A landscape with many valleys, sampled at points; each row gives a point and its height.
From any point a ball takes the steepest step (drop divided by distance) to one of its 2 nearest points. It stops when none of these is lower. Distance is the straight distance between rows; heights are no part of it.
zite: [ 21 -12  28  29 -31 -25 -20 -13 -71 -52 -36 -28  22  12  21  -4 -31 -44
  17  21 -25  13 -20  20 -59 -35  -7 -15 -14  -2   4 -39 -17  39 -27 -29
   0 -65 -14  21   7  37 -19 -17  17   2 -10  26 -32 -40]  (h 501)
dure: [ 45 -24  56   2  60  -2 -21  -9 -47 -30  19  -2  39 -30 -69   1  19  67
  -8  12   9 -11  17  15 -57   9  10 -45 -18 -17  -9  -8 -27  16 -26   0
   8  43 -26  -4  -7  20  -6  -1  -4  47  32 -24 -76  30]  (h 464)
Lor: [-46 -23 -62 -20  79 -20  38  -7 -42 -17  52   0  39   7  29  48 -25  43
 -12  21  46 -33  46   3 -10 -41  23 -22  48  32   7  14 -14  -4   8 -13
 -17  69  -5 -50  -9  39  44 -20  -3   4   3   0  35  18]  (h 600)
novuf: [-49 -19   9 -11 -24 -28 -12 -11  27 -16 -18 -47 -23  -3  -7  -6  -3  28
  -9 -32 -49  29   9   3  58  16 -30  23 -60   6  24  14  22  12 -29  18
  38  18  30  81  35  46  -8   8  35  13 -20 -26  38 -31]  (h 175)
zava: [ 28   4  39   3 -16 -18  46 -17 -35 -23 -54 -23 -35 -28 -35  47   9   0
  65   4  21 -10  41  39 -38  22 -10 -47 -59  33 -21 -57  12 -14   9 -21
  16 -42 -51 -16 -13  34 -38  -4 -24 -25 -22   3  31   6]  (h 530)
finol: [ 60 -47 -41  43  -1   0  31 -16 -27  54   5  21  46  19  -5  56 -16  28
   0 -66 -37  -2  52 -67  42  -5  21 -52  10 -10  -4 -32  -9 -10   7  20
  36  29  12   6 -61  17 -28  -4  19  24  47  -6   3 -29]  (h 236)
rovev: [-14 -20  33 -14  37  46  -1  19  48 -13 -35   3 -13  21  39 -15 -53 -19
  44  19  -4  14  -9  28 -41 -10 -38 -14  40  69   8  -4 -14 -48   1  79
 -14  20   6 -13 -13 -74 -27  40 -37   3  15  26 -14  18]  (h 308)
zugub: [-33 -39  10  11  87  60 -10 -17 -17  24  12  38 105  19  26   1 -26  25
  45  51 -57 -31  14  15  -3   0  13 -40  66 -25   3  10  -7  -3   0   3
  -8  49  13 -42   4 -68  10 -13 -45  11   9 -43 -17 -41]  (h 237)
pumo: [-66  46 -25   0 -40  19  36  31  10  78  -3  -3  11  19  58 -16  31   9
   1  26 -13 -23   1 -41  28 -12  32 -23  53  33 -33  14  11  21  37  43
 -13  -8  27 -30  -2 -56  16   4 -10 -12  56  26  14 -43]  (h 249)
fera: [-39  -7   8  -1  52  50  17  11 -31 111  -1  -6 -32  -7 -10 -14  50  43
 -12  -8  14   3   9   2  13  37  13  63  24 -19 -11  54  16  32  -2 -25
  -1  36  21 -31  69 -34  28 -19  17 -12  23 -13  -4  23]  (h 344)
Tapet: [  8 -21 -48  52 -12  46  19  -3 -48  40   1  30  30  17 -33  -4   5   9
 -39 -22 -30 -18  -2 -55  -8 -86 -13 -11  34 -42  -3 -13 -17  25 -35 -34
 -19  31  -7 -13  38 -36 -11   5  -8  21   9 -18  -4  -2]  (h 246)
rulog: [  -4  -31    5  -34  -24   31  -29    0   41  -34   25   12    4   13
   -1  -37   -1  -62  -24  -14  -27   36  -71  -18   -3    1  -20   26
   12   -5   70   -7   -7  -30   13    9   35  -24   21    7   19 -100
  -14   31  -26    9  -15   12    1   10]  (h 380)
negig: [ -9  16  -2   1   3  18 -68  14  13 -38 -47 -35  30   8  33 -15 -48 -36
  -3   2 -38  23  -9  23 -14 -40 -65  -6 -18   3  -7  31  18  -5 -36  15
 -36 -64 -16  41  25 -41  -8  17  -9 -10  13  15 -63   1]  (h 459)
vodin: [  2  40 -10 -39 -12 -26 -30  -1  76  11  33  45   1  -2  67   3  40 -37
  -5   0  42  64 -80   5  30 102  27  49  -9 -36  20  13   2 -26  75 -28
  16 -25  14  31 -23 -13  16   5  28  13 -27  35  10  21]  (h 367)
pes: [-26 -80 -41  32  20  31   5 -18  -9  46  -2  22  88  35  42  37 -13  37
 -14 -42 -56   7  19 -54  29  16  13 -34  20 -17  20 -22   7  24  17  13
  -6  30  37  43 -34  25 -31  -6  15  23  29  -1  -2 -45]  (h 203)
Dito: [ 30  12  17  13  30 -12  24   5 -27 -67 -10 -16  -8 -17 -47 -16 -12  46
  -5 -37   3 -29   9  25 -74 -16 -48 -11 -20  22 -41 -16 -16  61 -40   0
  11  61 -49  38  15  92  25   6 -11  25  -6 -28   0  13]  (h 498)
pato: [-65 -16 -16 -35  31 -44  31 -16 -37 -49 -37 -51 -12  17 -29   6 -22  34
  14  22 -35 -55  57  23  20 -71 -68 -78  -4  51   1   1  12   8 -17  12
  12  37 -27   8 -10  73  26  -2 -24 -13 -37  25  53 -25]  (h 318)
fazu: [-31  56 -83  -7 -31 -27 -22 -27  20 -30  18 -37   2  28  72   0  33 -15
 -35  32  22  16   3  25  -5  -7  17  45 -16   8  -9  21  31  58  30   1
 -22 -74  -3   7  10  36  48 -29  35 -71 -27  32  15 -32]  (h 342)
melok: [-14  33 -12  25 -28  18  29  30  71  76  19  11   6   2  49  14  41 -13
   4   6  18  36 -15 -32  54  70  41 -14  -6 -10 -15  -1  30 -51  26  26
 -28  -1   4 -19 -28 -42 -29  15  -7  32  76  57  -1  18]  (h 572)
Lani: [-24  13 -22 -55  18   6 -11  38  66  35  50  44   6  18  56 -19  15 -14
 -14  25  38  57 -54 -10  28  56  40  45  29 -15  14   7  -4 -41  43  -4
   0  25  21 -26 -22 -78  19   1 -32   3 -10  11 -21  20]  (h 354)
kuz: [ -1 -22 -35  -8  57 -14  33  -9  -3  29  13 -10 -13   4 -20  20  -8  78
 -14 -10  21 -15  37   5  47  20  -1   4   8  30  14   8 -14  27 -13  25
  31  26  20  19 -13  68  15 -10  21  13   2   9  31   2]  (h 182)
pamer: [  0  36  -4 -19 -73 -49  55 -23  25  38  37  35 -55 -18  -1 -19  55  13
 -26 -33  -7  23 -25 -56  18  67  40  69  19  40   1 -10 -21  46  37  38
  41   2  23  10  11  40  13  31   0 -10 -26 -14  47 -18]  (h 292)
Fike: [ 80  -5 -29  19 -14   1 -59  43  -2  20   8   1   3  10   4  11 -31 -29
 -35 -76  16  45 -32 -11  -4  -2 -12  57 -20  -2   2  10 -25  29 -38 -23
   2 -11   7  37 -18  38 -15  -4  44  16  21  11 -60  -3]  (h 382)
divad: [ -20  -14   40   28  -76    3   32  -22  -19   69  -49  -18  -10   -5
  -27   24   32  -18   26  -19 -102    3   66   -7   76    2   -7  -31
  -22  -48   10    3   77    2    0    0   24  -51   46   -4   16  -46
  -26  -25   24  -20   39  -22   28  -53]  (h 452)
geten: [ 78  21  -2   4 -29  22 -25  19 -19  36 -15  29 -11  -7 -50   1 -17 -38
 -14 -58  33  38 -27 -14  24 -19  -2  48  -2 -54 -16  13  18  13  -7 -42
   6 -59 -15 -10 -10  -1  -2 -40  12  -3  44  -8 -52  -9]  (h 352)
Muro: [-19  21  63 -37 -25 -67  40 -42 -49  -9  30  20 -13 -28  -9  27   3  -1
  17  48  30 -19  27  24 -17  10  28  -7   0  55  19 -69  -1   1  38  26
  -6 -11   5 -56 -20  34   3   9 -19  -9  12 -24  -3  34]  (h 251)
sike: [-36  -9   9   2  23 -10  10 -10 -26   2 -50 -30 -13 -11 -61 -10 -25  50
  32   4 -32 -56  55  28  52 -33 -48 -58 -15  -2 -32   2  35   0 -35  14
  15  12 -13  -1   5  30  11 -36 -13   6  21 -37  34 -39]  (h 368)
retet: [-56  44 -22  28 -24  48  23   8   6  58  25  42   4 -25  -6 -52  45 -26
 -15  45 -11 -24  -1 -32  14 -42  47 -34  23 -34 -22  17  27 -14 -19 -23
 -39  25 -11 -72  41 -67  25 -13 -18  47  42 -12  15  -1]  (h 631)
gof: [  4  29 -41  -4 -18  -8 -17 -11   1 -49  59 -28  11  10  12  -9  23 -78
 -30  12  62  14  -9  10 -16 -10  24  30 -37 -11  -7  10  24  22 -28 -63
 -15 -24 -20 -24  18  21  47 -37   1 -15  37  17  11  36]  (h 531)
Fur: [ 18 -12   3  14  50  42  29 -12 -40  54  13  16 -25   5 -62  17  38  63
  -1  -7  31 -31  -1  24  -8  -8  24  28  19 -24 -32  23   7  14  -5 -40
  38  34 -23 -53  56 -67  15  -3  22   0  14 -54  23  60]  (h 315)
lired: [ 47  45  20  -3 -82 -57  41  10  -3 -15 -21  26 -30   8  -5  41 -21 -12
  35 -26  22  24   8  -5   1  -3  46  10  12  30   3 -47  -3 -39  41  48
  22 -60 -14 -20 -46  35 -10   1  12 -16  -8  -3  20 -29]  (h 556)
tufez: [-66  11 -47   6 -33  29 -10  20  41  41  20  54  -7  -3   5 -41  39  52
 -37 -40 -27  11 -41 -35  26  14  -8  50  20 -12 -27  -9  -1  61  34   0
  13  41  13  38  37 -32  -5  -9   2  -2 -12 -56  42 -17]  (h 334)
Tak: [ 18  26 -26 -11 -22  22  -3   9 -61  17 -28 -25 -12  37  19  11 -46 -18
 -30 -35  -7   6  -6   8  -1 -76 -26  47  34   6 -28  29  -6  46 -44 -25
  10 -40   9  -4  42 -25  33  -5  25 -43  27  -6 -12 -26]  (h 435)
lomu: [-17 -19  19 -12  16 -41  43 -39 -48 -29  29 -29  -4  -9  -1  32  25  22
   4  43  15 -34  48  45 -23 -16   2 -40 -20  42  24 -20 -24  19 -11 -15
   3  18   8 -23  -2  75 -10  14  -8 -27 -22  14  16  55]  (h 216)
mal: [-61   0 -61  -8  68 -12  25 -10  15   2  64   9  28   0  63  51  19  31
  -8  54  67   9  54   6  -5  41  56 -16  -3  26  20  -1  20 -22  16  18
 -35  66  -5 -48 -36  48  34 -14 -12   5  22  19  25  19]  (h 593)
Nefa: [ 39  35 -41  -4 -74   7  17  22  12  35  17  37 -65  -8 -29 -13  47 -19
 -27 -75   9  13 -33 -53  18   6  17  83  17  15 -18  -3  18  32  50   6
  48 -20  12   0  30 -44  22   3  11 -28   6 -24  52 -24]  (h 310)
Kufa: [ 36  22  42  14 -60 -17  12   9  35 -21 -29  22 -41  28 -26   2 -17  26
  31 -49 -18   5 -55  29 -34  17  -5  37  32  42  20 -45 -13 -53  15  70
  44 -32 -14  35  -8   1 -21  15   7 -10 -50 -32   0 -50]  (h 571)
gim: [ 17  -5  56   7   5  46   0   8   5   5  10  45  24  -3  -2 -66  33 -10
  13  34   7  26 -79  12 -94  -3  24  14   9 -31 -25 -33 -10   1  -6   9
 -23  21 -31 -35  35 -69 -12  21 -23  36  37  -8 -33  41]  (h 145)
Pas: [-17 -35 -13  -4  26 -39  19 -13 -11 -35   0  -1  28  -8  11  24 -23   1
  14  22 -45 -19  38 -17  28 -15  -8 -49  14  22  42 -36 -33 -18  17  31
  25 -13  11   7 -47  39 -18   2 -21  22 -18  18 -15 -37]  (h 209)
tep: [ 11 -39  16  15  46  -4  11 -21 -40   8  20  -2  29 -10   8  42   6 -10
  -2  62  44 -12  50  19 -21   5  28 -59 -14  -2  18   0  -1 -39 -22 -35
 -50  15   3 -45 -36  41 -21  -7  -6  -7   5  37 -26  61]  (h 164)
kimus: [ 43  36  48 -38 -20 -57 -14 -44  32 -65  31 -24 -62 -51 -35  -6 -15 -60
   5  31  37  -1  21 -28  35  54  17  -6 -73 -28  25  39 -31 -35 -28  10
 -41  -4   7  57 -47 110  32  -2   6  34 -38   7  -2  22]  (h 414)
revo: [-72 -32   6 -17   0  47  12  37   8  82 -16  13 -48  -1  -9 -24  34  36
 -13 -38 -25  -2 -14  -3  15  26 -16  76  38   7   5  33  11  42  45  10
  16  39  38  18  80 -62   3  16  -6 -24  -9 -36  14  -4]  (h 357)
roge: [-28  14  -9  11   2  30 -35  11  54 -32   0  -3 -26 -36 -12 -75  20  11
 -20  -4   7 -29 -20   8   2  28  11  17 -68 -24 -56  23  17  30 -33  -5
 -29  47 -29  53  56  -2  21   4  11  59  12 -47  36  23]  (h 379)
Mer: [-64  18  17  -3  23  10  49 -11 -32  12  12  -9 -19   0  26 -32  27  18
 -16  69  16 -21   1  42 -21 -47  10   1  44  46 -35  15  -1  22 -17  -4
 -28  39 -14 -63  55  -3  37  26  -5  -8  14  -2  22  48]  (h 618)
Bobod: [ 14   7  41 -10  40 -35  -6 -27  10 -33  10 -25 -42 -59 -67  -8  -9  16
  17  47  27 -27  48  11  38  55   6 -38 -69 -24  16  -3  -5 -18 -15  19
 -10  10   3  17 -35 100  -3 -30 -16  25 -43  -6 -11   7]  (h 427)
pava: [ 27   2 -25   2 -34 -69 -13  -6 -54 -55  43 -32   8  -1 -26  38 -27 -65
 -24  23  84 -16  10   5 -37 -32  34   4 -15 -27 -13  16   0  36 -32 -80
   0 -22 -10 -42   0  55  27 -50  34 -32 -18  -5  -3  52]  (h 523)
Diz: [ 18 -31  27 -20  49 -15  12  13 -34 -45   8 -12  52 -22 -11  30  -7 -16
  28  36  36  34  19 -20 -56  16  32 -57  -2  19  12 -40  14 -58  14  -3
 -10  42 -28 -46 -38 -11  -6  17 -35  47  59  29 -22  33]  (h 105)
Lovu: [-46 -10  46 -13 -11  15   1  -5  23   7 -43   8   3   8  27 -18 -15 -38
  47  63 -39  35  -2  15  14  17 -15 -37   8  31  43  -8  31 -59  25  68
  13 -40  34  -8 -20 -85 -35  20 -26   8  14  39  -9   4]  (h 261)
gemis: [ 52 -22  20   8 -29 -37 -19 -12 -66  -4   0 -19  17   8  18  43 -20 -30
  -6  20  34   9   0  21 -48 -29  21  -1  -1  -9   5 -19 -29  28 -18 -30
 -35 -65   4 -27 -34  67  -1 -45  46 -31 -37  11 -51 -14]  (h 512)
metu: [ 36 -38  -8 -15  59   3 -31  25  25  45  25  51  48  26  25  36  11   8
  21 -12  29  51 -25  -4  20  58  12  38  19 -47  43  -2   3 -39  31 -37
  16  10  36   0 -42 -44 -21 -24  10  -2 -13  18 -39  18]  (h 333)
Teti: [-52  25 -30 -22 -39  30 -22  14  36  13  10  29 -53 -52 -26 -82  45  10
 -43 -23  -5 -45 -30 -24  43   8  12  16  -8  -8 -65  42  16  39  -1   9
  -4  33   7  45  53 -38  23  -8  -6  29  -6 -56  51 -29]  (h 356)
Zinez: [-16 -23 -19   6 -57   9  27 -18 -56  39  -8 -16  11  11 -66  34  47 -44
 -15 -31 -54  20  61 -24  48 -17   5 -19  -4 -65  38   3  56  19   9 -57
  47 -58  61 -29  32 -31  -8 -57  10 -22  15   3  43 -22]  (h 463)
gup: [-33 -30  35 -30 -35  -6  60 -56 -57  50  23   0 -49 -11 -49 -16  78 -31
 -31  12 -25  10  33 -23  21  -5  29   5   2 -40  29 -16  18  40  24 -43
  20 -25  41 -33  42  -4  11 -14   2 -12  -2  18  49  22]  (h 469)
duni: [ 39 -30  48  -2 -41  31  12 -16 -49   5   0  26  28   5 -36 -50  25 -44
  -3  -9 -34  37 -65 -32 -82 -49  14  16  -1  -9  36 -49  -2  35 -30  20
  21   1  12   2  28 -47 -33  23 -11  22  31  -4 -16  10]  (h 184)
tanif: [ 54 -25  13   5 -35  -8  15 -14 -48  14  25  16 -28  -2 -64 -20  15 -47
 -37 -25 -13   2   3 -57  -2 -72  13   9  21 -23  27 -33 -20   0 -30 -10
  14  -1  12 -32  -3 -23 -13  19 -16   6   5  -3  -7  22]  (h 215)
tos: [-38  29 -48   2  26  -6 -44 -29  42 -32  -5 -42 -26 -15  31 -37  12  14
 -14  31  19  -5  30  25   9  24 -13  22 -47  12 -13  37   5  34  -5  13
 -27 -25  -1  34  21  57  27 -21  19 -45 -52  26  22  -7]  (h 316)
dis: [ -2  14 -19 -49 -30  26 -35  -3  55   4  25  15  -9  -9  11  -3  25 -66
  -8 -45  11  49 -75   2  38  72   2  49 -18 -38  39  23  22 -31  53 -35
  42 -61  25  25  27 -72  11  15  -5  -2   0  16  14   0]  (h 377)
golal: [ -3 -48  -7 -28  45 -48   6  30 -18 -84  38 -14  25 -29 -20  32 -40 -19
  10  27  18  18  10 -29 -12   8  24 -29  17  60  40 -32 -15 -36  13  21
  30  58  -7 -17 -53  22  -5   5 -32  19   1  24  -7  13]  (h 158)
pali: [ 99 -16 -49  48 -42 -28 -51  55  10  -7  35  -2  13   5 -31  17 -38 -16
 -25 -49   5  -4 -24 -44  27 -34 -17  -2  -1 -47   3  -6 -28 -16  -8 -34
   2 -24 -24  13 -71  30 -34 -21  42   7 -41  32 -40 -16]  (h 339)
mel: [-17   6  23  20 -21   5 -29  -5 -26 -25 -61 -60  27   8  44  -4  -1 -55
  23  19 -24  31 -20  56 -44   4 -39 -16 -72 -10  -1 -10  31  10 -23 -17
 -10 -92 -11  23  30  -1 -23 -13  11 -19  24  52 -37 -17]  (h 485)
Kezur: [ -3  -3  31 -24  31 -53 -31 -33   3 -51  68   1 -23 -29 -17  11   8  -4
 -11  49  32 -40  30  20   1  14   8  -3  -9   7  38  27 -51 -13   2 -42
 -26  15  21  -2  -5  65  -5  20  -5 -38 -95   5 -11  84]  (h 254)
femov: [-56 -12  33 -15  43 -16   7  -5  -5 -10 -21 -31   3  -4  -7 -31 -16  56
   1   6 -28   8   3  29  27  25 -24   5  -7  39  33  11 -16  50 -21  41
  25  33  31  60  14  70  14 -15   4  19 -19  -8  -3 -16]  (h 106)
Dom: [ 27  -7  22  12  72  -6  -9  -9 -21 -16  23  -9  19 -47 -62  13  19  63
   1  27  46   4  51  -6  18  56  15 -47 -55 -27   7 -11  18   6 -10  20
  -8  30 -13   8 -36  60  15 -49   0  60  42 -11 -37   2]  (h 445)
mam: [ -7 -12 -70  -5 -14 -26  30  -5 -14 -43 -21 -33   8  30  -2  37 -48  41
   3 -48 -22 -54  20 -31   6 -83 -49 -44  10  38 -28   1 -34  10 -14   6
  26  25 -11  20 -25  58  18   6  -1  -8 -27  20  70 -30]  (h 276)
kir: [-58  25 -52  15  17   4  27  23  67  21  10  -2   3  -9  72  24  38  13
  23  30  35  11  38 -15  38  65  46 -21 -24  44 -33  -2  18 -35  44  32
 -22  13 -14 -14 -46   6 -10 -13 -19  -9  28  42  37   8]  (h 584)
Mafiz: [ 30 -14  47 -10 -37 -56   4  -5 -11 -35 -10 -22 -41  27 -38   7 -24  14
  23   5 -52  -4  -9  35 -46 -26  -3 -18  20  56  56 -25 -56 -22 -26  58
  39 -14  -7  27 -25  55 -20  36   5  -6 -58 -16 -32 -45]  (h 588)
Suvop: [-61 -37 -47  49 -10  46  -7   8  55  22  -1  14  68  15  72  30  25  18
  -4  -8 -53  19 -17 -22  58  37  -9   8 -31 -27  20  -5  34   3  14  -7
  -2  -9  31  48  -1 -37 -58  -7  23  -1  15  -2   6 -25]  (h 156)
tureg: [ -1  55 -65  16  -1  14 -12  25  14  -5 -17   2  -1  22  57  29 -50  31
  26 -23  15  -1  28  -5   4 -17   1  10  -4  16 -53  -4  -2   8  16  12
 -26 -18 -13   9 -15  -9   6 -15   0 -39  15   2  27 -46]  (h 170)
sote: [ 10  23  24 -48 -18 -40 -18  -9  78 -88  14  11 -12  -3  28 -41 -16 -69
 -16   5  24  36 -47   8   1  45 -27  35  24  12  56  20 -17 -61  24   7
   9 -11   9  32  -1 -28  13  44  -4  19 -39  21   0  21]  (h 394)
tupu: [ 38  38 -15 -23 -39   9  -8  23   9  37  31  37 -27  -5 -32 -18  32 -37
 -26 -35  52  12 -54 -29   4   3  42  62   0 -38 -34   0  26  12  23 -31
   4 -28 -25 -45  17 -55  21 -17   2   0  31 -15   9  16]  (h 328)
vudu: [ 64  -6  49   0 -42 -22 -50 -34  34 -52 -22 -19 -49   6 -49 -15   1 -30
  -9 -13 -42 -35 -41  34 -12 -29 -41  -6 -16 -61  32   8 -17 -58 -27 -31
  11 -65 -25  55  30   1 -26  42  19 -19 -88   7 -20   8]  (h 615)
midan: [ 21   0 -36  27  39  22  -2  10  39  41  17  -7 -33  -3  -7  -2  18  40
  -7 -29  30  -2  19  -2  52  36   6  34 -30 -10 -11  21  -8  -9 -35  -3
   2  32 -13  17   1  11 -16  -1  14  23   7   8  24  40]  (h 244)
loza: [  2  36 -12  -6  17  31  -5  58  13  -6 -58  11   1 -13  43  30 -56  21
  67 -30  23  24   0  -1 -11  45   8 -17 -15  43 -70 -22  24 -18  68  30
  -3   3 -30   4 -37 -22  -5 -24 -31 -13  32 -25  16 -75]  (h 82)
tupa: [ 41  18  29 -16  37  16 -26  20  25  -7 -76  42  27 -18  22   1 -57  -4
  61  -3  31  33 -10 -12 -18  34 -42 -13  27  -9 -24 -29  16 -61  54  13
 -32 -21 -31   2 -64   1 -19 -23 -32  17  16  -6 -39 -51]  (h 168)
Rig: [-57   4 -18 -11  41  12  65 -29 -57  34   1   5  10  18  37  40 -35  62
   8  28  25 -61  29  15  -1 -39   6 -17  78  38 -42  13  -6  25  23  -2
 -22  17  -5 -66   3  20  49   5 -22 -21   5  -3  26   7]  (h 608)
kazi: [ -9  20 -60  26  31  23 -56  -5  77   4  -5 -32 -30   3  22 -10 -16  19
 -12  17  33 -13  46  13  63  31 -27  -8 -39  -7 -17  76  19 -39 -32  -2
 -40 -15   2  32   3 -11   7 -15   0  -7  -2  29   4  30]  (h 305)
Bogim: [  9  39   9  -2   5 -33 -50 -40  28 -66  34 -32   7  -9  35 -14  17 -40
 -31  42  32 -13  16  30 -34  16 -19  13 -35   6  36  40 -20   5 -19 -32
 -60 -30  12  18   7  55   4  22  18 -64 -72  34 -17  62]  (h 282)
Zuno: [-33  20  30  21  37  48 -19  15  30 -80  -4  -4  -9 -44 -17 -77  12  -3
   9  33   2 -16 -13  18 -54  -4  -7 -24 -41  -2 -29  -4 -11   5 -41 -13
 -52  75 -68  17  46  12  19  18 -53  41 -13 -14   3  42]  (h 400)
fadin: [-10  25  34  11  23  30 -69  12  22 -60 -39 -11   0 -25  -7 -71 -28 -42
  10  49  20  -4 -22  15 -30 -28 -53 -10  -7 -28 -23   9  -2 -31 -37 -27
 -59   2 -50   7  43  -9 -16  15 -46  14 -10  14 -50  20]  (h 424)
Soko: [ 16 -45  -2  15  52  39 -13  17 -12  71  -6  37  55  16  -9  26   8 -11
  20 -25 -18  18  13   1  47  30  23  25  23 -44  25  24  32 -10  35 -33
  26  19  36 -18   1 -94 -31 -38   7 -18  20 -49 -15 -23]  (h 309)
Sivad: [  2 -47  -7 -21  17 -15 -10  22 -27 -14 -20 -28 -23  47   8 -12 -83   0
 -16 -35 -49 -17  -7 -10 -15 -91 -33  17  91  57  23  17 -65  22 -25  36
  34  19  10  15  -3 -12  27  28   6 -13 -36 -10 -16 -22]  (h 385)
fak: [ 28  15  16 -12  58   4 -13   5 -38 -61  53   6  39 -19 -36   1  25  72
 -15  -4  44   2  -1   9 -99   1  -8   8  -1   2 -28   8 -31  73 -18  -8
  -4  75 -50  -7  18  68  52   9   7  38  -3 -35 -46  31]  (h 481)
fuz: [-42  15  26   5  33  41  43  14 -48  39 -15  34  10  -7  -1 -24  18  -4
   4  65   8 -22 -18  23 -36 -54  46 -11  46  -5 -35  17  13  -3 -11  -7
  -7  40 -19 -97  38 -67  44 -13 -13  35  46 -32  -2   5]  (h 626)
sol: [ 25 -51  47  15  -5  10 -60   4  28 -21   1 -11  -3  -9 -37 -21  -7 -26
 -16   1 -36 -15 -32  19  15 -21 -37 -11 -22 -51  47   8 -13 -26 -48 -31
   5  16  11  54  11 -20 -59  28  14  26 -35   1 -38  28]  (h 629)
ves: [-11  16  36 -26 -37 -57  64 -23 -16  35  37  26  -6  -9  33  15  25  17
  -2   7   7  17 -10   1 -11  49  61  50  25  52  17 -33 -28  30  43  37
  16   0  17 -38 -13  34  -6  37  10 -27  11  -6  13  42]  (h 274)
tizag: [-40 -48 -29  15 -53   0  -6   7  19  19 -35 -67 -12  20  11  14  10   1
 -44 -74 -78  32  -2 -23  46 -37 -71  13 -37  18  20  24  34  15 -47  -2
  20   0  48  63  21  25 -20  50  25   6  26  10  30   0]  (h 229)
nosut: [ 45 -46  36  38  39  29 -41   3  -4  18 -23   4  26   5   0  -3 -50  18
  18  12 -42 -24  -8  20 -21 -28 -46 -32  18 -23  -1  -4 -50  -4 -43  -9
 -29   3   2  18 -21   4 -70  18  -1   4 -26   4 -68   9]  (h 647)
Fizo: [ 17  46  21 -16 -41 -27  28  11  68  13 -48   4 -23 -20  31   1  20 -35
  35   7  61  41 -15 -16  -7  70  10  -6 -19  22 -32 -29  28 -68  50   2
 -20 -15 -15  -7 -41   5 -21  34  -1  13  54  69  31  19]  (h 558)
mamu: [   7   33   47  -44  -26  -60  -30  -22   19 -103   22  -32  -42  -15
  -16  -52   -2  -67   -2   18  -19   13  -21   -9    5   32    5    6
  -46   -7   52   25  -25  -11  -17   -6   10  -20    4   65   16   41
   19   25    1   17  -59   18   -4    0]  (h 405)
vibev: [ 14  -8 -30  42  43  48  27  -9 -28  20  12  40  29  25 -24  22  11  80
  -7 -11  -6 -43 -16   5 -32 -47 -10  -2  30 -31 -43   1 -30  47 -10 -32
  16  45 -28 -19  42 -26  -4 -12  11  -1 -15 -48   8  21]  (h 279)
Sasu: [-58  25 -68 -13 -15   3  33 -24 -31  16 -13  -8  35  58  88   4  24  -5
 -45  21  17 -10   3 -10  10 -24  41  -7  23  -2  -4 -14  25  68  49  26
 -63 -46  22 -22 -16  40  64 -36  20 -38  10  53   9 -56]  (h 358)
nani: [-74   1 -18  19 -48  27   8   0  -4  83 -14 -18   9   2  52   4  49   0
 -20   6 -51  10  11 -24  42  32 -10   9   1  -8  16  17  31  36  25  18
 -13 -49  41  24  18 -33 -28  -4  15 -26  29  31 -13 -31]  (h 207)
leku: [ 99  -3 -69  62   1  -5 -11  21  11  12  20  34  23   7 -24  59 -25  41
  14 -56  16 -40  32 -52  18 -32 -10 -30 -10 -35 -48 -28 -34 -37 -14   0
 -11  19 -39  -1 -68  30 -29  -9   9  27  14  -4  -1   8]  (h 283)
Mezok: [ 24  -4 -55  -3  18 -23  -5   9 -46 -23   0 -34  -1  54  52  37 -74 -22
  -8  -3   1 -12   8  13 -34 -74   2  12  50  49 -18  14 -61  27  -6 -46
  20   8  13 -19 -12  -7  31  30  15 -36 -14  11  -2  -8]  (h 412)
Gik: [ 67   3  32  -3 -64 -81 -16  -5 -18 -44   5 -36 -40  25 -32  -3 -16 -32
  -6   3 -23   0 -13  35 -41 -50 -26  19  24  13  47  21 -36 -40 -35  -6
  23 -58 -16   3  -9  24  -8  42  40 -39 -75   7 -47 -14]  (h 602)
Ruv: [-33  48 -40  -7 -40  80 -11 -15  29  56  62   9 -36 -39 -29 -44  68 -63
 -65   0  -7  -7 -16 -29  38  -5  14   5   4 -40 -15  50  23  -2 -18 -33
 -51 -42   3 -31  31 -62  36  18 -40  19  38  11   4  33]  (h 636)
Pez: [  5 -22  58  21 -17 -16  10 -17  10  42 -56  -8 -12  -1 -54  27 -13  29
  38 -10 -71 -50  56  42  76   8 -22 -44 -23 -15  14  -9  36 -53 -22  41
  37 -26  23  -8 -12 -14 -37 -21  13 -20   0 -65  12 -65]  (h 420)
lud: [-24 -12 -25  21  67  39 -27  26  10  29 -13   9  67  22  45  17 -36  21
  30   3 -22 -26  44   6  56   8   0 -32  19 -23  -9  32  22 -13   6 -13
 -19  32  34 -12  -9 -67  -2 -35 -10 -26  31 -44   2 -58]  (h 273)
kos: [  4 -30  48  -4  55  55 -27   4 -25  35 -18  48  66  11  13 -25  -6  12
  43  53 -23   5 -50  31 -66  11   1 -18  25 -61 -22   1  19 -20 -10   5
 -21  38  -2 -47  11 -95 -21 -10 -25  25  16 -38 -51  -7]  (h 194)
mida: [-33  26 -57  11 -20   5  41  11   0   0 -41 -23  10  60  55  20 -52  63
  -9 -61 -29 -22   6 -36  26 -69 -32 -19  31  33 -49  17  -6  41  20  29
  -9  -2  14  40  21   1  33  16  14 -33   4  30  64 -29]  (h 233)
mavop: [ 33   3  67  31 -57  43 -21  25  45  19 -67  24 -44   6 -18 -21  -1   3
   1 -52   8 -19 -74  15 -19   6 -23  50  -6  -4 -14  -8  19 -33  13  36
  23 -15   2  39   8 -66 -30  -3  31  -4  12 -45  -6 -12]  (h 592)
kazaz: [ 54  42  19 -11 -39 -50  24  -3  32 -36 -17 -15 -62 -20  -9  19   3 -20
  42 -10  47  -4   9  24 -10  36  10   4 -37  23 -27 -23  29 -53  34   7
  31 -48 -31 -15 -21  20   0  15  11 -20 -20  16  55  25]  (h 544)
Kopi: [ 35 -27  11 -15  18  14  -5  44  13 -20   1   6   3  37  15 -30 -53 -19
   2 -40 -12  30 -31  19 -54 -24 -16  45  47  40  17   1 -38  13 -30  30
  11  30   9  -1   2 -39  -2  38   6   8  -2  -8 -28  22]  (h 353)
von: [ 35  -4  35   6   0 -26  19  -6 -33 -75  -1 -39   8 -42 -48  36  21  19
  31  -5   5 -22  25  11 -82  14 -16 -47 -78  25  -6 -52 -17  35 -17 -27
  13  21 -71  36 -27  87 -19  23 -23 -10 -54   2   7   0]  (h 515)
kela: [ 14   1  67 -20  17  -2   6  15   4  -1 -46  44   0 -21 -24 -30 -26 -11
  24  29  13  17 -12  16   6  26  -1 -14  19   2  -3 -38  12 -49  40  46
  13 -23   4 -24 -33 -37  -9 -30 -29  26  11  -8 -31 -23]  (h 218)

Two balls start at each pair of points below. Name the first point that both come to, or write none.
gemis / von: none
Ruv / rulog: none
retet / fera: gim

Write out the way that a ball takes from each point below.
pava: gemis, zite, mel, negig, fadin, Zuno, roge, Teti, tufez
melok: Fizo, kazaz, zava, von, Dito, fak, dure, Dom, Bobod, kimus, mamu, sote, rulog, dis, vodin, Lani, metu, Soko, lud, zugub, kos, gim
lired: kazaz, zava, von, Dito, fak, dure, Dom, Bobod, kimus, mamu, sote, rulog, dis, vodin, Lani, metu, Soko, lud, zugub, kos, gim
